Each row is a point on a landscape with many peaks, with its height.
A climber steps from a point to the highest of its 2 nearest points, and stops where none of them is higher. Distance is the straight distance between rows; heights are no part of it.
gida: [111  56 126 138 140 140 161 153 142 141 147 102 131 152 141  82 126  85
 135  94 125 119 139 127  92 179 126  90 147 178 137 117 134 123 107  76
 124 147  89  96 103 166 128 140 161 149 128 169 120 152  90 100]  (h 3.12)
kig: [131 113 150 143 123 161 134 157 108  58  87 118 109 129 190 112 165 123
 182 108 150 108 162 178  84  84 133  86 160 125 179  78 117 154 108  99
  78 127 108 158 103 107 151 134 137  85 166 157 128 133 129 154]  (h 4.54)
besa: [142  96 151 108 159 119 161 185 163 115  78 137 132 117 159 119 153  62
  95 112 140 123 128 104 135 138 167 101 120 111 212  81 153 143 128  87
 126 101 106 118  90 163 127  94 135  96 126 178 143 102 152 163]  (h 3.70)
Banog: [ 95 135 112 128 142 188 134 132 118 135 136 128 155  60 144 151 127 112
 138 165 180 104 181 120 113  44 159  92 158 119 143  81 163 135 141 101
 103 100  68 175 112 152 148 162  78 144  98 129 142  62 133 130]  (h 0.49)
vug: [116 123 140 130 131 182 145 144  86 103 179 107 139 130 145 141 127 158
 112 135 160  40  93  97 135 108 129 115 144 103 157 127 123 126 176 108
 168 100  65 164 123 132 133 143 141 106 142 139  87 123 131 120]  (h 4.60)
zovek: [145  99 116 103 142 148 137 159 175 140 155 172 174  85 136  81 135  83
 119 129 136  77 140 118 151 100 168 109 143 122 165  95 103 121 151 127
 112  73 101 133 105 162 164 129 130  84 109 150 128  88 132 160]  (h 2.59)
nefe: [115 145  96 105 132 112 134 113 106 190  80 179 111  89 163 119 151 125
  86 113 176 198 158 107 105 126 105 134 169 109 132 112 136  77 140 157
 127 141 124 130 166 156  95 114 110 181 142 123 167 109 148  97]  (h 1.86)
Makik: [128 102 122 135 153 134 143 122 186 169  92 111 141 137  84 136 100 147
 144 157 100 158 183 157 117 109 158 169 145 170  42 146 144 142  66 140
 120 159 188 133 136 128 173 142 104 151 129  77 138  61  85 151]  (h 4.98)
vum: [157 122 100  83 183 139 112 150 119 148 124 148 148 158 111  93 132 120
  78 119 127  99 112  87 182 163 137 155 178 119 110  94 126 117 108 123
 157 142  99 123 104 139 142 157 189  96 150 107 107 103 113 161]  (h 4.96)
pozon: [125 127 115 103 151 159 140 153 165 161 138 173 171  54 120 123 111  82
  87 170 144 112 152 100 153  60 168 103 119 101 149  93 134 140 194 130
 113  65 107 134 127 156 141 112  76 104 107 157 143  68 167 165]  (h 2.28)
Divu: [100 115 150 144 131 168 183 132 185 130 164  88 147 118 142 163  99 135
 137 125 130 136 144  99  91  54 145 138 128 135 100 163 109 131 156 141
 134  99 131 152 124 125 149 107  53 135 138 147 125  60 147 112]  (h 5.28)
Bubo: [ 85 144 121 122 117 113 116 107  52 146  74 117 100 112 121 160 132 157
 112 159 146 169 151 159 104 121 104 108 147 137  71 135 182 140 101 108
 125 172 156 127 158 102  82 147 126 198 138  79 137 144  85 100]  (h 1.11)
gop: [117 126 119 104 157 126 149 121 142 175 139 116 163 176  88  96 117 114
  45 126 122 133  94  71 156 177 116 144 152 111  92 137 125 113 166 128
 193 149  97  94 121 160  85 118 141 151 145 133 107 122 128 119]  (h 5.75)
Gog: [146 104 135  96 128  79 127 140  85 125  87 175 135  97 120   4 121  68
  66 109 112 105 113 129 133 186 103  97 160 108 172  79 111  79  77  84
 129 155 137  79  86 164 122  90 172 119 124 125 154 181 110 142]  (h 4.06)
govag: [129 167 137 120 160 164 144 135 124  85 153  98 124  92 115 207 110  90
 105 144 123 126 114  99 133 104 148 139  91 106 147 170 154 144  84  95
 147  94 128 149  88 137 127 130 116 103 107 102  99  80 140 114]  (h 4.42)
Posu: [103 120 157 158  96 153 167 120 173 118 187 110 137 122 142 114  88 147
 154 120 111 134 123 151  80  79 112 125 108 150 103 184  67 120 156 148
 130 105 165 114 127 101 143  97  65 128 143 140 123 131 137  91]  (h 4.94)
sukom: [138 138 111 100 118 156 110 118  52 143 145 123 136 105 114 118 121 190
 115 164 145  75 108 120 187  83 128 131 144  99 105 102 123  99 181 167
 122 125 115 181 163  95 149 136  95 119 129 109 131 136 146 183]  (h 5.98)
Gom: [139 111 121 114 157 157 157 123 156 140  94 124  65 127 180 128 150  92
 121  59 170 207 169 106  90 170  94 142 137 126 169 146 150  97  60 126
 137 151 104 136 128 165 119 108 133 172 145 147 134 109 151 107]  (h 1.64)
Kuri: [119 129 162 165 107 133 150 120 174 108 196  95 128 165 145 183 115 147
 156 109 119 105  84  84 117 118 130 150 105 122 123 183  92 152 191 157
 170  95 108 145 147 109 129 124 105 113 154 159  97 122 152 107]  (h 6.16)
pup: [123  88 127 150  85 142 118 105  95 136 141  98 143 121 146 112 142 174
 196 127 140  77 129 163 136 110 126 108 146 151 139 113 124  85 152 150
  96 133  99 177 139 128 147 151  89 156 106 142 159 151 101 131]  (h 2.95)
zit: [142 111 120 123 147 121  91 125 138 127 120 106 124 142  64 136 117  74
 123 163  81 121 114 131 172 177 132  95  67 140 145 130 173 130 130 101
  83 134 115 109 113 158 118 111  96 127  52 141 129 171 149 149]  (h 1.61)
legam: [113 140 118 118 134 160 138 132 128 143 207 144 128 148 132 119 121 123
  82 107 152 120 107  85 115 136 112 118 148 122  92 155  93 130 193 139
 167 105  81 119 143 132 115 137 141 126 161 131  66 124 134  81]  (h 4.09)
Kul: [123 122 135 155  94  87 135  93 135 152 152 114 170 169 117  97 127 163
 133 106 118 101  79 103 152 186 116 152 128 133 139 153 102  95 164 149
 176 144 117 109 127 145 102 122 143 157 121 138 137 161 104  99]  (h 2.12)
nekel: [137 126 139 126  96 111 126 130 112 116 152 145 128 157 120  33 100 169
 142 119 115 106  96 184 148 167  83 128 126 142 125 104  75 100 133 143
 127 156 185  59 130  99 137 108 175 124 146 143 149 204 108 139]  (h 4.97)
pas: [184 156 105 107 150 133  86 129 158 105 138 183  98 106 138 138 159  90
 152 105 127 159 157 150 138 126 133 155 134 111 148 121 109 131  93 169
  85 100 122 159 120 117 161 149 138  79 124 114 125 113 162 140]  (h 5.36)
gug: [113 119 132 115 146 105 153 149 115 147 107 126 156 154 130 104 137 122
  74 118 128 126 107  86 129 156 139 132 152 124 125  99 133 126 139 104
 172 144 110  90 120 147  98 122 176 134 144 137 131 118 114 121]  (h 5.42)
vulol: [150  90 134 115 137 133 146 167 107  94  96 150 101 150 200  74 165 132
 140  76 148 104 128 149 116 130 113 126 171 118 191  71 106 114 117 129
 117 128 114 134 121 122 149 122 172 101 176 163 144 143 138 145]  (h 4.66)
Satep: [102 142 108 101 151 147 150 124 125 180 114 129 168  88 108 112  93 130
  41 144 140 127 131  79 126 122 122 144 169 124  84 164 137  78 103 114
 179 143 149 115 110 154 125 120 111 167 132  63 118  49  94 106]  (h 6.52)
litil: [182 142  96 104 169 150 105 117 175 128 139 160 115 108  98 147 121 105
 137 138 105 142 153 131 168 120 152 181 132 116 106 142 123 119  78 167
 105 110 135 171 122 136 185 153 111  86 107  94 121  76 156 166]  (h 5.13)
sek: [134 123 150 131 141 120 163 164 145  99 104 128 118 128 191 149 172  86
 125  80 164 134 124  94 100 139 154 127 135 119 208 110 132 129 100  97
 150 113 104 122  96 152 121 123 173 116 137 154 128  95 137 119]  (h 3.98)
sozas: [ 91  64 153 151 108 115 199 141 143 152 111  87 143 124 166 103 144 100
 122  93 141 134 127  84  82 162 141  89 124 153 185 118 157 100 116  71
 152 140  97  99 113 189  92 101 121 176  94 194 160 148 106 110]  (h 3.52)
gil: [101  89 150 154 127 142 169 129 214 148 168  93 144 176 157 146 124 135
 162 111 132 141 133  93 100 105 156 144 135 163  98 149 105 153 181 146
 153 105 109 133 144 130 130 132 105 146 147 171 112  85 127 107]  (h 5.74)
Nade: [110 137 115 140 117  82 107 131 158 158 115 151 134 114 111 159 155  81
 135 140 116 205 159 143  83 141 146 102  93 167 110 124 155 151 125 115
  97 120 139  83 143 141  88 134 128 152  93 127 146 132 128  88]  (h 2.81)
rul: [119 141 127 153  74  40 115 116 138 162 128 183 191 114 124  71 158 120
 112 119 121 121 104 124 108 162 131 110 126 136 160 105  78 108 171 139
 145 114 141  57 138 149  83 112 165 130 109 141 162 170 114 106]  (h 2.42)
mikup: [141 159 140 135 116  90 130 103 162 138 156 142 111 163 113 142 102 170
 125 131 101 163  99 123 144 138 103 182 105 113  76 176  92 141 159 184
 148 144 191 101 162  74 133 105 119 132 157 117 131 141 147 128]  (h 4.62)
pinuv: [125 128 107 134 147 108  84 120 129 148 115 102 123 147  64 187 126  97
 127 183  93 149 133 119 157 150 150 101  85 148  96 128 200 151 132  98
  93 150 123 120 137 144 104 144 115 142  67 113 119 137 124 136]  (h 1.48)
zude: [112 171 114 110 136 111  81 113  45 128 105 133  99 118  91 169 127 145
  98 169 129 147 123 143 130 145 107 101 113 135  85 142 174 167  93  92
 125 159 149 120 138 100  85 154 163 146 127  69  98 163  96 112]  (h 1.19)
sir: [131 166  96  96 141 157 101 122 102 164 156 195 141  54 123 129 129 114
  75 163 166 129 144  96 148  81 136 109 133  83 134 104 131 108 195 146
 124  74  99 144 150 137 123 130  93 110 116 119 139 104 181 127]  (h 2.08)
nuf: [111 172 135 144  87  87 117 133 122 106 140 155 125 151 140 119 128 177
 163 121 131 152 137 182 103 130 116 138 130 143  97 114  88 167 128 149
 131 155 185  78 145  65 122 139 191 127 173 119 132 172  93 115]  (h 5.59)
ral: [124 121 146 159  97 102 142 101 110 111 103  95 150 106 131 119 115 168
 164 128 110  92 105 140 140 132 118 162  87 127 180 158 128  68  84 130
 133 137 167 137 110 142 134  99  90 159  75 116 187 150 123 120]  (h 3.04)
gego: [103  79 167 135 135 152 186 149 101 108 116  54 138 170 147 127 114 165
 119 145 123  87  94 111 131  98 130 119 117 133 141 120 145 137 158  94
 149 128 138 122 128 119 120 100 121 135 157 164 125 126 131 144]  (h 4.07)
Votur: [175 125 114 131 144 122 102 104 168 116 171 104 122 191  84 135 125 110
 145 125  82  81  79  98 204 199 132 164  92 118 141 161 134 123 128 152
 138 134  99 138 112 147 139 134 137  97  92 132 102 157 148 150]  (h 2.27)
tiv: [115 132 135 121 140 130 138 154  78 123 120 126 172 122 128 131 142 129
  60 149 148  60  82  81 149 121 154 101 128  93 163  93 147 129 175  83
 177 106  92 124 115 151 103 131 159  98 121 132 111 119 134 140]  (h 4.99)
nel: [105 152 108 110 125 149 123 132 103 152 155 123 153 124 111 146 116 162
 102 144 143 112 144 106 126 107 144 128 176 140  52 134 124 176 126 119
 161 137 116 144 123  97 120 178 159 130 156  74  79  96  70 114]  (h 6.38)
nik: [149 104 118  94 112 114 112 145  92 123 137 176 118 116 113  10 107 104
 109 117 118 112 119 169 139 164  93  98 140 132 140  96  84 103 110 123
 106 135 145  71 117 128 133 108 166 113 130 135 138 192 115 130]  (h 4.53)
kapi: [ 95  81 133 134 114 192 152 122  72 123 145  75 122 140 152 103 117 157
 160 120 153  98 138 168 104  92 119  82 170 151  99 112 133 117 150 110
 114 148  87 159 127 118 137 157  92 164 154 161 119 155  96 108]  (h 3.43)
fak: [117 145 113 125 141 167 126 133 131 114 130 108 141 146 119 139 129 139
 167 134 137 125 178 137 103  88 161 118 190 144  53 113 129 200  95 112
 121 145 102 159 106  84 156 184 160 104 172  98  91  94  71 152]  (h 5.64)
Fes: [129 156 136 176  91 105  86 138 137  86 131  99 156 116 122 199 163 145
 196 162 116  93 134 146 121  83 173 103 112 134 149  99 140 196 163 130
  96 101 116 174 132 107 135 158 138  81 110 128 105 115 114 172]  (h 5.79)
Tofuz: [167 129  90 142 127 123  65 100 173 132 169 141  98 158 104 152 153  83
 182 108 100 128 123 126 164 204 131 148 106 146 143 150 144 120 118 152
  98 124  78 142 132 158 139 172 139 118  73 125 101 157 141 114]  (h 2.43)
vodip: [139 161 132 160 127 141 117 109 166  81 158  94 131 108 102 210 102 107
 178 148  89 124 131 125 127 107 159 164 104 127 117 171 140 165  87 130
 123 102 129 180 109 129 157 154  95  91  88 104 100  81 133 131]  (h 4.61)
lazar: [163 132 110 127 142 145 104  98 180 127 169 143  89 144 106 135 112  91
 154 101  94 155 124 139 140 189  90 167 104 136 124 199 113 108  81 156
 129 123 115 125 129 149 142 139 122 124 107 116  99 141 149 100]  (h 2.56)
pasat: [130 127 127 140 143 146 111 126 179 135 132 141 106 138 151 189 149 107
 153 134 156 164 155 113 122  92 145 121 115 115 139  99 152 163 196 148
 108  92  80 166 169 136 126 138  88 125 132 185 134  99 188 140]  (h 6.01)
Mun: [110 122 116 147  82  61 103 136 150 163 130 180 182  90 122 110 166  96
 131 130 120 142 139 139 100 139 149  80 112 159 146  99 120 126 165 118
 103  99 121  82 138 155  94 138 136 131  78 144 159 149 117 101]  (h 2.60)
deve: [ 96 151 133 128 131 156 142 136  91 110 147 122 128  90 145 172 134 107
  95 129 157 128 131 100  93 116 140  92 117 118 150 144 144 131 109  75
 150 110 102 129 105 145  94 140 143 136 118 114 104 109 124  79]  (h 4.21)
Kebe: [152 176 133 156  79 104  86 103 130  81 146 159 109  94 130 156 134 128
 187 128 106 139 121 183 126 115 104 142  72 113 164 148 103 122 117 167
  92  93 165 135 141 100 135 121  96  98  93 121 152 172 161 122]  (h 3.34)
venu: [126  72 109 134 102 147 128 101 131 164 163 112 120 112  97  87  97 106
 145 129 110 133 137 154 139 150 104  93  92 153 129 167 134  79 159 143
  89 118 107 126 145 164 120 101  48 185  75 169 155 190 134  95]  (h 1.84)
nuli: [157  90 117 125 116 118 104 145 180 141 123 178 158  95 159  92 168  94
 169 108 126  87 139 138 150 133 152 111 141 132 202  84 106 112 162 146
  89  78  83 155 127 163 166 138 118 100  88 163 145 118 138 162]  (h 3.00)
gutel: [111  95 126 144 111 127 140  97 134 169 156  89 145 153 102 106 102 152
 140 125 113 129 109 135 135 163 117 132 122 162  88 175 130  89 146 142
 136 153 135 115 138 139 117 124  96 188 116 134 132 152  99  96]  (h 1.98)
roba: [102 102 154 150 108 132 148 131  74 103 134  81 122 172 147 123 123 186
 155 130 130  95 103 156 118 117 120 112 138 147 106 119 130 146 147 110
 139 151 133 124 132 100 116 140 151 143 162 144 117 165  91 116]  (h 3.79)
seroz: [150 128 145 116 160 101 116 172 145 106  60 136  78 127 129 156 159  71
 129 135 122 189 141 146 121 129 142 100  82 132 179  89 172 162 115 102
  70 133 162 112 120 134 127  98 115  99 127 153 152 133 175 156]  (h 3.07)
bitif: [135 152 112 119 143  97 118 119 162 162  69 155 136 108  98 160 115 158
 109 147 117 155 170 134 140 130 138 191 150 135  71 158 147 144  47 149
 150 156 196 135 133 114 141 142 132 141 136  45 138  60  91 142]  (h 4.79)
dol: [142 134 140 141 126  85 116 106 179 140 134 124 121 187  74 122 102 154
 139 167  76 162 105 153 169 146 127 159  73 132  85 136 121 154 161 167
 117 153 202  73 160  95 122  93 122 118 129 141 154 163 149 165]  (h 4.51)
Nop: [119 135 139 145 112 138 125 117 159 138 177 136 123 137 131 178 130 132
 132 132 130 142 108 110 122  97 118 121  98 112 113 156 104 147 226 167
 137  82 101 144 182 112 112 119  80 123 141 169 112 133 186 117]  (h 6.40)
peke: [153 143 136 147 109  91 108 131 145 112 137 136 143 150 138 171 160 160
 164 133 125 101 102 112 153 120 151 154 114 113 151 121 115 163 170 160
 141 101 125 147 148 105 126 137 151  91 130 135 124 129 145 159]  (h 5.11)
ter: [132  99 130 143 138 144 148 132 192 134 116 136 133 118 113  91 115 119
 169 118 111 154 181 185  77 117 143 147 130 175  94 142 107 119  46 123
 108 138 168 122 109 145 181 147 115 133 117 107 147  97 101 121]  (h 5.35)
purok: [131 127 152 134 136  76 131 137 136 126  94 109 151 185  93 115 128 157
 121 157  87 115  94 128 164 150 141 152  99 131 118 102 140 154 139 121
 141 159 181  76 124 108 119 103 162 118 131 131 153 149 123 160]  (h 4.41)
rivor: [118 158 125 132  78 104 128 110 101 137 134 147 132 126 160 106 137 210
 161 112 151 143 137 163 122  92 125 148 168 127  72 114  76 135 160 190
 131 144 163 142 162  55 141 141 129 139 183 110 140 140 101 139]  (h 5.99)
Zomuz: [139 141 142 129 162 131 155 134 193 113 112 115 105 158 142 183 119 122
 132 101 128 172 144 105 109 134 138 187 131 134 105 172 127 169  57 131
 166 138 156 136 108 108 137 131 156 121 167 103 104  65 125 121]  (h 3.72)
soni: [116 174  99 101 131 124 118 125  74 163 112 204 129  61 158 111 144 115
  49 129 185 155 146  92 105  98 127 105 161  88 141  96 134  89 167 130
 141 104 124 128 152 154  94 122 119 140 143 110 146 107 158  92]  (h 1.96)
dunu: [ 89 169 132 142 117 128 139 123 108 125 172 115 128 139 129 190 118 147
  90 118 140 127 101  72 108 146 128 130 117 121 113 185 130 158 144 107
 194 117 103 128 124 128  83 145 166 143 140 106  71 124 107  62]  (h 4.02)
Kiz: [110 126 120 123 142 180 140 125 102 122 178 113  94 164 156 126 122 139
 115  88 157 127 122 118 105 141  92 126 167 128  94 159 109 123 136 128
 158 143  74 144 131 118 123 153 140 148 185 134  68 144 117  79]  (h 4.25)
gon: [147 110 101  85 162 147 105 125  76 141 113 122 141 131  89  78 116 122
  85 144 112  83 105 114 189 168 115 131 152 120 115 111 147  91  95 107
 133 158 109 124 100 141 138 138 151 125 112  96 124 137 113 159]  (h 4.56)
zut: [124 107 116 125 128 133 142 110 119 156  90 147  89 106 172 107 148 106
 130  86 161 201 176 148  77 141  94 124 156 139 132 134 131  85  86 134
 108 156 127 125 146 150 114 117 117 185 141 136 162 134 130  96]  (h 1.74)
Neto: [110 137 149 143  97 122 135 118 135 109 150 140 121 152 117  76  91 161
 157 125 116 139 125 187  95 153  91 127 114 159  99 152  81 116 101 128
 129 160 203  59 128 106 137 114 164 146 142 125 136 175  96  94]  (h 5.29)
mevot: [113 141 135 137 121 166 122 131 109  77 105  95 120 149 151 118 150 139
 203 114 152 127 175 167  88  83 144 105 186 127  96 105 118 176  93 105
  90 146  95 163 106  86 150 168 133 101 172 134 113 124  93 152]  (h 5.04)
Feva: [140  91 137 146 105 122 117 131 103 112  88 106 155  99 133 122 141 149
 161 150 116  58 113 150 153 111 137 112 110 124 196 100 143  86 132 119
  91 118 130 159 113 139 144 103  92 124  75 138 178 140 128 168]  (h 2.74)
Sabas: [149 142 153 143 154 137 152 109 169  79 131  80  79 173 131 187  92 150
 173 120 106 129 132 111 138 123 133 199 122 115 102 185 131 182  60 133
 148 152 160 180 108  90 175 130 131 103 167 109 100 101 124 147]  (h 3.63)
Miki: [127 108 156 143 129 158 145 139  98  81 137  87  95 161 156 162 136 152
 135 132 137  82  87 133 132 113 109 108  96 104 177 134 142 148 175 109
 135 106 105 159 141 112 121 106 124 111 154 178 108 156 165 145]  (h 4.32)
mezo: [112 142 171 149 104  97 169 133 161 111 148 126 148 139 133 128  98 158
 118 135 107 132  91 128 114 100 112 144  81 122 132 159  86 133 166 146
 154 110 201  77 137  96 112  72 108 121 147 142 146 132 153 113]  (h 4.74)
pog: [122 137 143 141  83  79 131 103 102 142 124 146 180 132 118  81 143 152
  83 127 121  86  66 113 145 160 105 126 109  88 169 120  90  89 200 153
 174 116 121  99 133 146  74  86 128 130 125 146 153 182 148 126]  (h 2.26)
Tuse: [144 160 116  99 113 125 109 125  91 141 145 171 129 111 139 121 133 176
 113 137 145 133 131 134 148  71 129 141 154 108  87  99  84 129 176 189
 121 117 143 145 175  70 139 139 128  97 173 107 130 128 151 169]  (h 5.60)
vifog: [140 173 118 126 145 143  91 120 158 112 135 166  82 131 154 190 164  89
 160 112 158 197 166 126 101  99 129 133 124 102 121 118 134 170 138 156
 102  99  82 165 153 110 125 153 111  99 155 152 116 113 186 121]  (h 5.69)
tirik: [156 131 110 118 126 135  98 127  75 104 135  94 113 146 106 146 123 180
 152 158 118  67 104 122 201 119 137 144 139 113 123 102 148 146 142 145
 111 146 117 186 140  97 162 145 141  94 125 110 112 151 121 200]  (h 6.70)
tesev: [154 111 128  85 162 110 125 119  91 135  72 139 139 122 105  44 125  99
  67 124 105 100 107 118 174 176 107 139 146  91 154  88 133  72  84 115
 130 166 129 116  87 161 125  96 137 128 117 110 168 156 135 164]  (h 4.19)
toneg: [124  91 134 143 116 135 149 142 157 109 158 126 114 113 139  77 115  70
 136  73 118 136 134 142  87 182 111 104 111 155 184 169 108 102  72  89
 128 116 114  90  87 178 131 111 153 135 106 156 115 166 113  76]  (h 2.82)
faza: [100 155 132 116 123  86 144 117  73 158  60 116  86 148 156 169 144 175
  65 108 167 196 104  98 112 153  88 157 142 100 119 145 176 130 138 125
 186 172 139 137 168 125  71 117 138 197 162 116 131 137 126  94]  (h 1.50)
buno: [122 114 131  97 157 177 170 135 120 144 118 117 137  82 107  94  72 112
  72 136 124 122 139 120 115 112 122 130 131 132 103 168 127  78  59  97
 143 136 165 119  96 155 141 104 103 148 122  84 122  74 115 115]  (h 6.11)
figad: [ 83 137 110 106 136 154 157 139  76 169 134 128 168 100 126 119 109 142
  46 148 155 107 126  83 106 105 140 105 191 129  72 122 137 114 140  91
 181 138 122 113 119 132 105 156 155 156 147  76  93  76  75  89]  (h 7.12)
rotoz: [ 86 120 129 140 131 164 134 123  67 114  72  77 117 110 144 174 140 143
 159 156 166 146 182 147  91  65 144  94 159 134 105  85 195 151 106  85
  86 163  94 180 128 116 127 152  87 171 124 129 151 113 110 131]  (h 0.93)
debis: [118 162 108 126 131 118  73 128 103 141 146 143 133 113  75 192 141 108
 110 182 125 145 126 124 133 104 154  77  86 130 105 110 175 172 176 113
  99 111 117 127 151 125  94 150 123 109  99 121 111 144 148 123]  (h 1.36)
teru: [152 114 108 135 114 130  67 147 145 131 128 138 157  88 111 135 152  93
 172 159 109  82 146 143 168 126 161  75 121 150 166  77 156 131 170 124
  48 104  85 160 127 158 168 157 102  99  47 138 128 122 135 182]  (h 3.73)
ralob: [142 107 111 124 123 138 104 100 145 142 144 113 133 104  49 117  81  93
 134 169  72 141 127 160 156 140 123 118  58 150 105 171 146 108 117 134
  84 117 146 114 129 154 133 106  55 135  42 122 139 163 146 129]  (h 1.72)
felut: [146 189 139 138  84 119  94  92 142  90 166 170 103 105 114 117  94 159
 175 128 108 152 132 195 124 111  93 162  95 123 102 160  58 118 107 190
 103 123 197 111 152  67 165 125 108 106 123 107 141 170 145 133]  (h 3.45)
nikaz: [148 141 102 128 136 132 104 114 160 140 159 128 138 125  91 161 113 124
 156 153 104 131 150 125 151 108 157 150 122 144  77 139 131 151 121 154
 108 120 132 149 136 114 153 153 119 106 109 102 109 100 125 150]  (h 4.90)
Laf: [128 152  99 105 131 111 118 100 125 190 138 146 188 125  89  90 112 143
  51 132 118 111 102  76 169 173 116 160 172 109  87 154 107  84 139 152
 191 151 127 108 114 155 110 133 147 149 126  74 113 103  95 116]  (h 6.09)
Pake: [144 118 108 122 148 159 120 119 152 140 192 137 112 145 103  98 107  80
 114  96 112 128 118 123 132 196  94 127 117 143 129 186 111 106 100 115
 140 122  98  99 113 160 117 129 161 129 118 130  84 153 125  82]  (h 2.65)
Lup: [166  89 139 118 143 136 121 163  92  96  97  87 127 169 130  83 128 167
 155 142 104  64 101 153 191 127 129 127 143 126 157  62 132 123 130 127
  93 152 142 142 113 102 182 127 148  80 135 137 136 152 124 222]  (h 5.71)
pumi: [147 137 148 129 161 124 166 148 183 104 117 120 113 149 177 174 148 102
 130  79 156 160 125  75 114 140 150 183 133 114 169 148 111 140  84 134
 183 110 116 147 100 139 129 119 163 110 152 143 119  64 150 111]  (h 3.82)
Bupa: [ 98 132 126 109 131 139 129 121  42 122  77 106  95 128 148 158 141 165
 122 138 164 153 152 148 111  91 115 115 154 113  98 104 176 143 129 112
 115 162 113 170 153 101 110 144 115 173 153 124 139 140 120 119]  (h 1.03)
ravu: [119 120 131 170  97 140 100 140 157 107 142 106 175  82 129 175 155 108
 195 159 116  71 147 144 114  81 170  82 121 150 174  95 140 155 164 109
  86  78  89 165 115 149 149 153 106 110  71 145 117  98 115 155]  (h 4.71)
zed: [108 181 113 131 103  90  75 118  74 130 151 160 134 101 103 163 142 133
 112 155 133 139 111 132 116 137 124  93  90 128 118 141 133 145 153 122
 126 110 138 102 146 118  84 149 153 118 103 101 110 169 129  87]  (h 1.27)
rezin: [124 136 145 144 132  77 119 152 166 122  85 118 113 147 119 180 159  85
 141 144 109 189 127 126 104 138 156 111  61 149 153 116 171 172 126 104
 110 122 164  87 130 130  94 109 136 117 108 148 145 130 150 126]  (h 2.94)
kula: [141 155 110 107 145 117 116 104 110 154  94 150 111 117 131 149 124 156
 114 128 137 162 147 124 139 124 112 170 154 111  88 151 131 118 101 166
 128 150 153 151 150 101 127 130 118 152 152  81 141 100 126 125]  (h 4.64)
Dif: [125 115 140 106 158 145 161 153 147 130  99 140 125 108 102  79  92 110
  92 138 112 148 159 173  96 120 121 134 132 153  89 139 120 123  37  99
 126 144 201  77 106 129 146 109 145 131 140  82 132  90 102 129]  (h 5.73)
Luzif: [133 136 131 122 123 120 154 154 116 104 106 171 120  97 196  97 166  98
 131  81 165 137 162 148  68 103 145 118 173 121 174  96  94 111  77 113
 124 119 127 117 100 132 129 135 173 113 158 126 145 103 114 101]  (h 4.26)
noze: [105  77 168 150 113 125 194 143 135 114 103  88 130 152 170 107 135 129
 112 103 131 107  91 112 107 144 119 106  97 124 209 124 138 118 148  96
 169 117 127 103 122 149  95  72 127 144 137 194 147 154 144 127]  (h 3.80)
ditoz: [137 135 127 138 109  61  97 134 111 140  98 147 161 149 127 121 167 169
 146 131 121 101 105 125 165 149 153 139 131 128 143  83 125 131 159 146
 127 138 139 117 144 114 124 141 166 108 113 122 158 151 117 164]  (h 4.75)
Zumo: [135 143  94 111 154 169 102 102 119 155 154 152  86 131 132 148 128 117
 110 109 156 169 154 119 128 148  91 138 153 118  85 165 137 120 120 156
 132 141  90 153 150 122 130 151 116 160 155 108  98 115 136  97]  (h 4.45)
rep: [145 124 133 120 161 130 145 124 138 118  98 105  66 177 157 136 143 115
 120  76 139 185 127 111 124 192  82 163 114 125 156 165 148 117  74 127
 153 166 131 117 131 141 108 102 159 159 160 145 121 141 146 115]  (h 1.58)
zolu: [144 173 155 151 111 136 124  86 147  72 170 105  92 135 105 162  68 174
 183 142  91 124 118 152 142 101 109 185  99 112  86 188  90 152  82 163
 124 147 193 156 137  74 184 128 106  95 139 106 120 143 135 154]  (h 3.55)
labo: [181 115 131 109 156 137 114 158 107  78 110 133  82 162 157 102 146 133
 150 108 123 102 119 157 160 140 117 144 137 112 171  88 116 132  99 134
  92 139 133 141 113 103 168 120 166  77 157 140 124 149 149 176]  (h 5.07)
fefe: [100 111 121 121 150 186 148 145  92 128 100  90 156  91 133 139 113 146
 137 166 156  95 175 123 118  45 163 108 177 140 100  76 168 133 118 103
 102 137 104 172 111 135 153 150 100 140 130 120 147  65  98 151]  (h 0.72)
vemis: [149  85 158 103 154  93 137 204 151 123  60 153 115 121 138  86 155  77
 112 139 113 145 148 148 128 115 156  76 127 137 183  47 148 164 148  95
  72 116 143  91 112 130 143  90 136  88 144 167 157 133 141 180]  (h 3.33)
Rol: [119 139 135 122 139 107 150 108  99 151 104 115  71 184 148 133 122 152
  80  91 147 194  98 117 126 189  52 162 136 107 110 170 140 113 135 141
 177 175 144 113 166 131  84 106 146 193 182 136 110 162 136  94]  (h 1.53)
meken: [132 131 141 167  69  87 117 101 148 106 121 146 135 102 121  99 109 146
 182 128  92 126 116 186 131 149 107 145  64 139 183 152 108  77 105 150
 107 122 188 101 126 135 138  90  91 141  69 137 195 188 147 115]  (h 3.19)

Where does a climber stop that starts at each point below?
deve -> Nop
rul -> sek
Kiz -> figad
Tofuz -> figad
zut -> Fes
Votur -> figad
roba -> figad
dol -> Nop
Bubo -> sek
Feva -> sek

Call two points neighbours if one is among the 2 nearest of the other. Go from one point of each pair to the other, from neighbour to neighbour, staying as high as possible. Name the lowest point that can't be avoided.
tirik, Fes -> dunu
rivor, tirik -> Tuse
tirik, figad -> kig
Fes, Nop -> purok
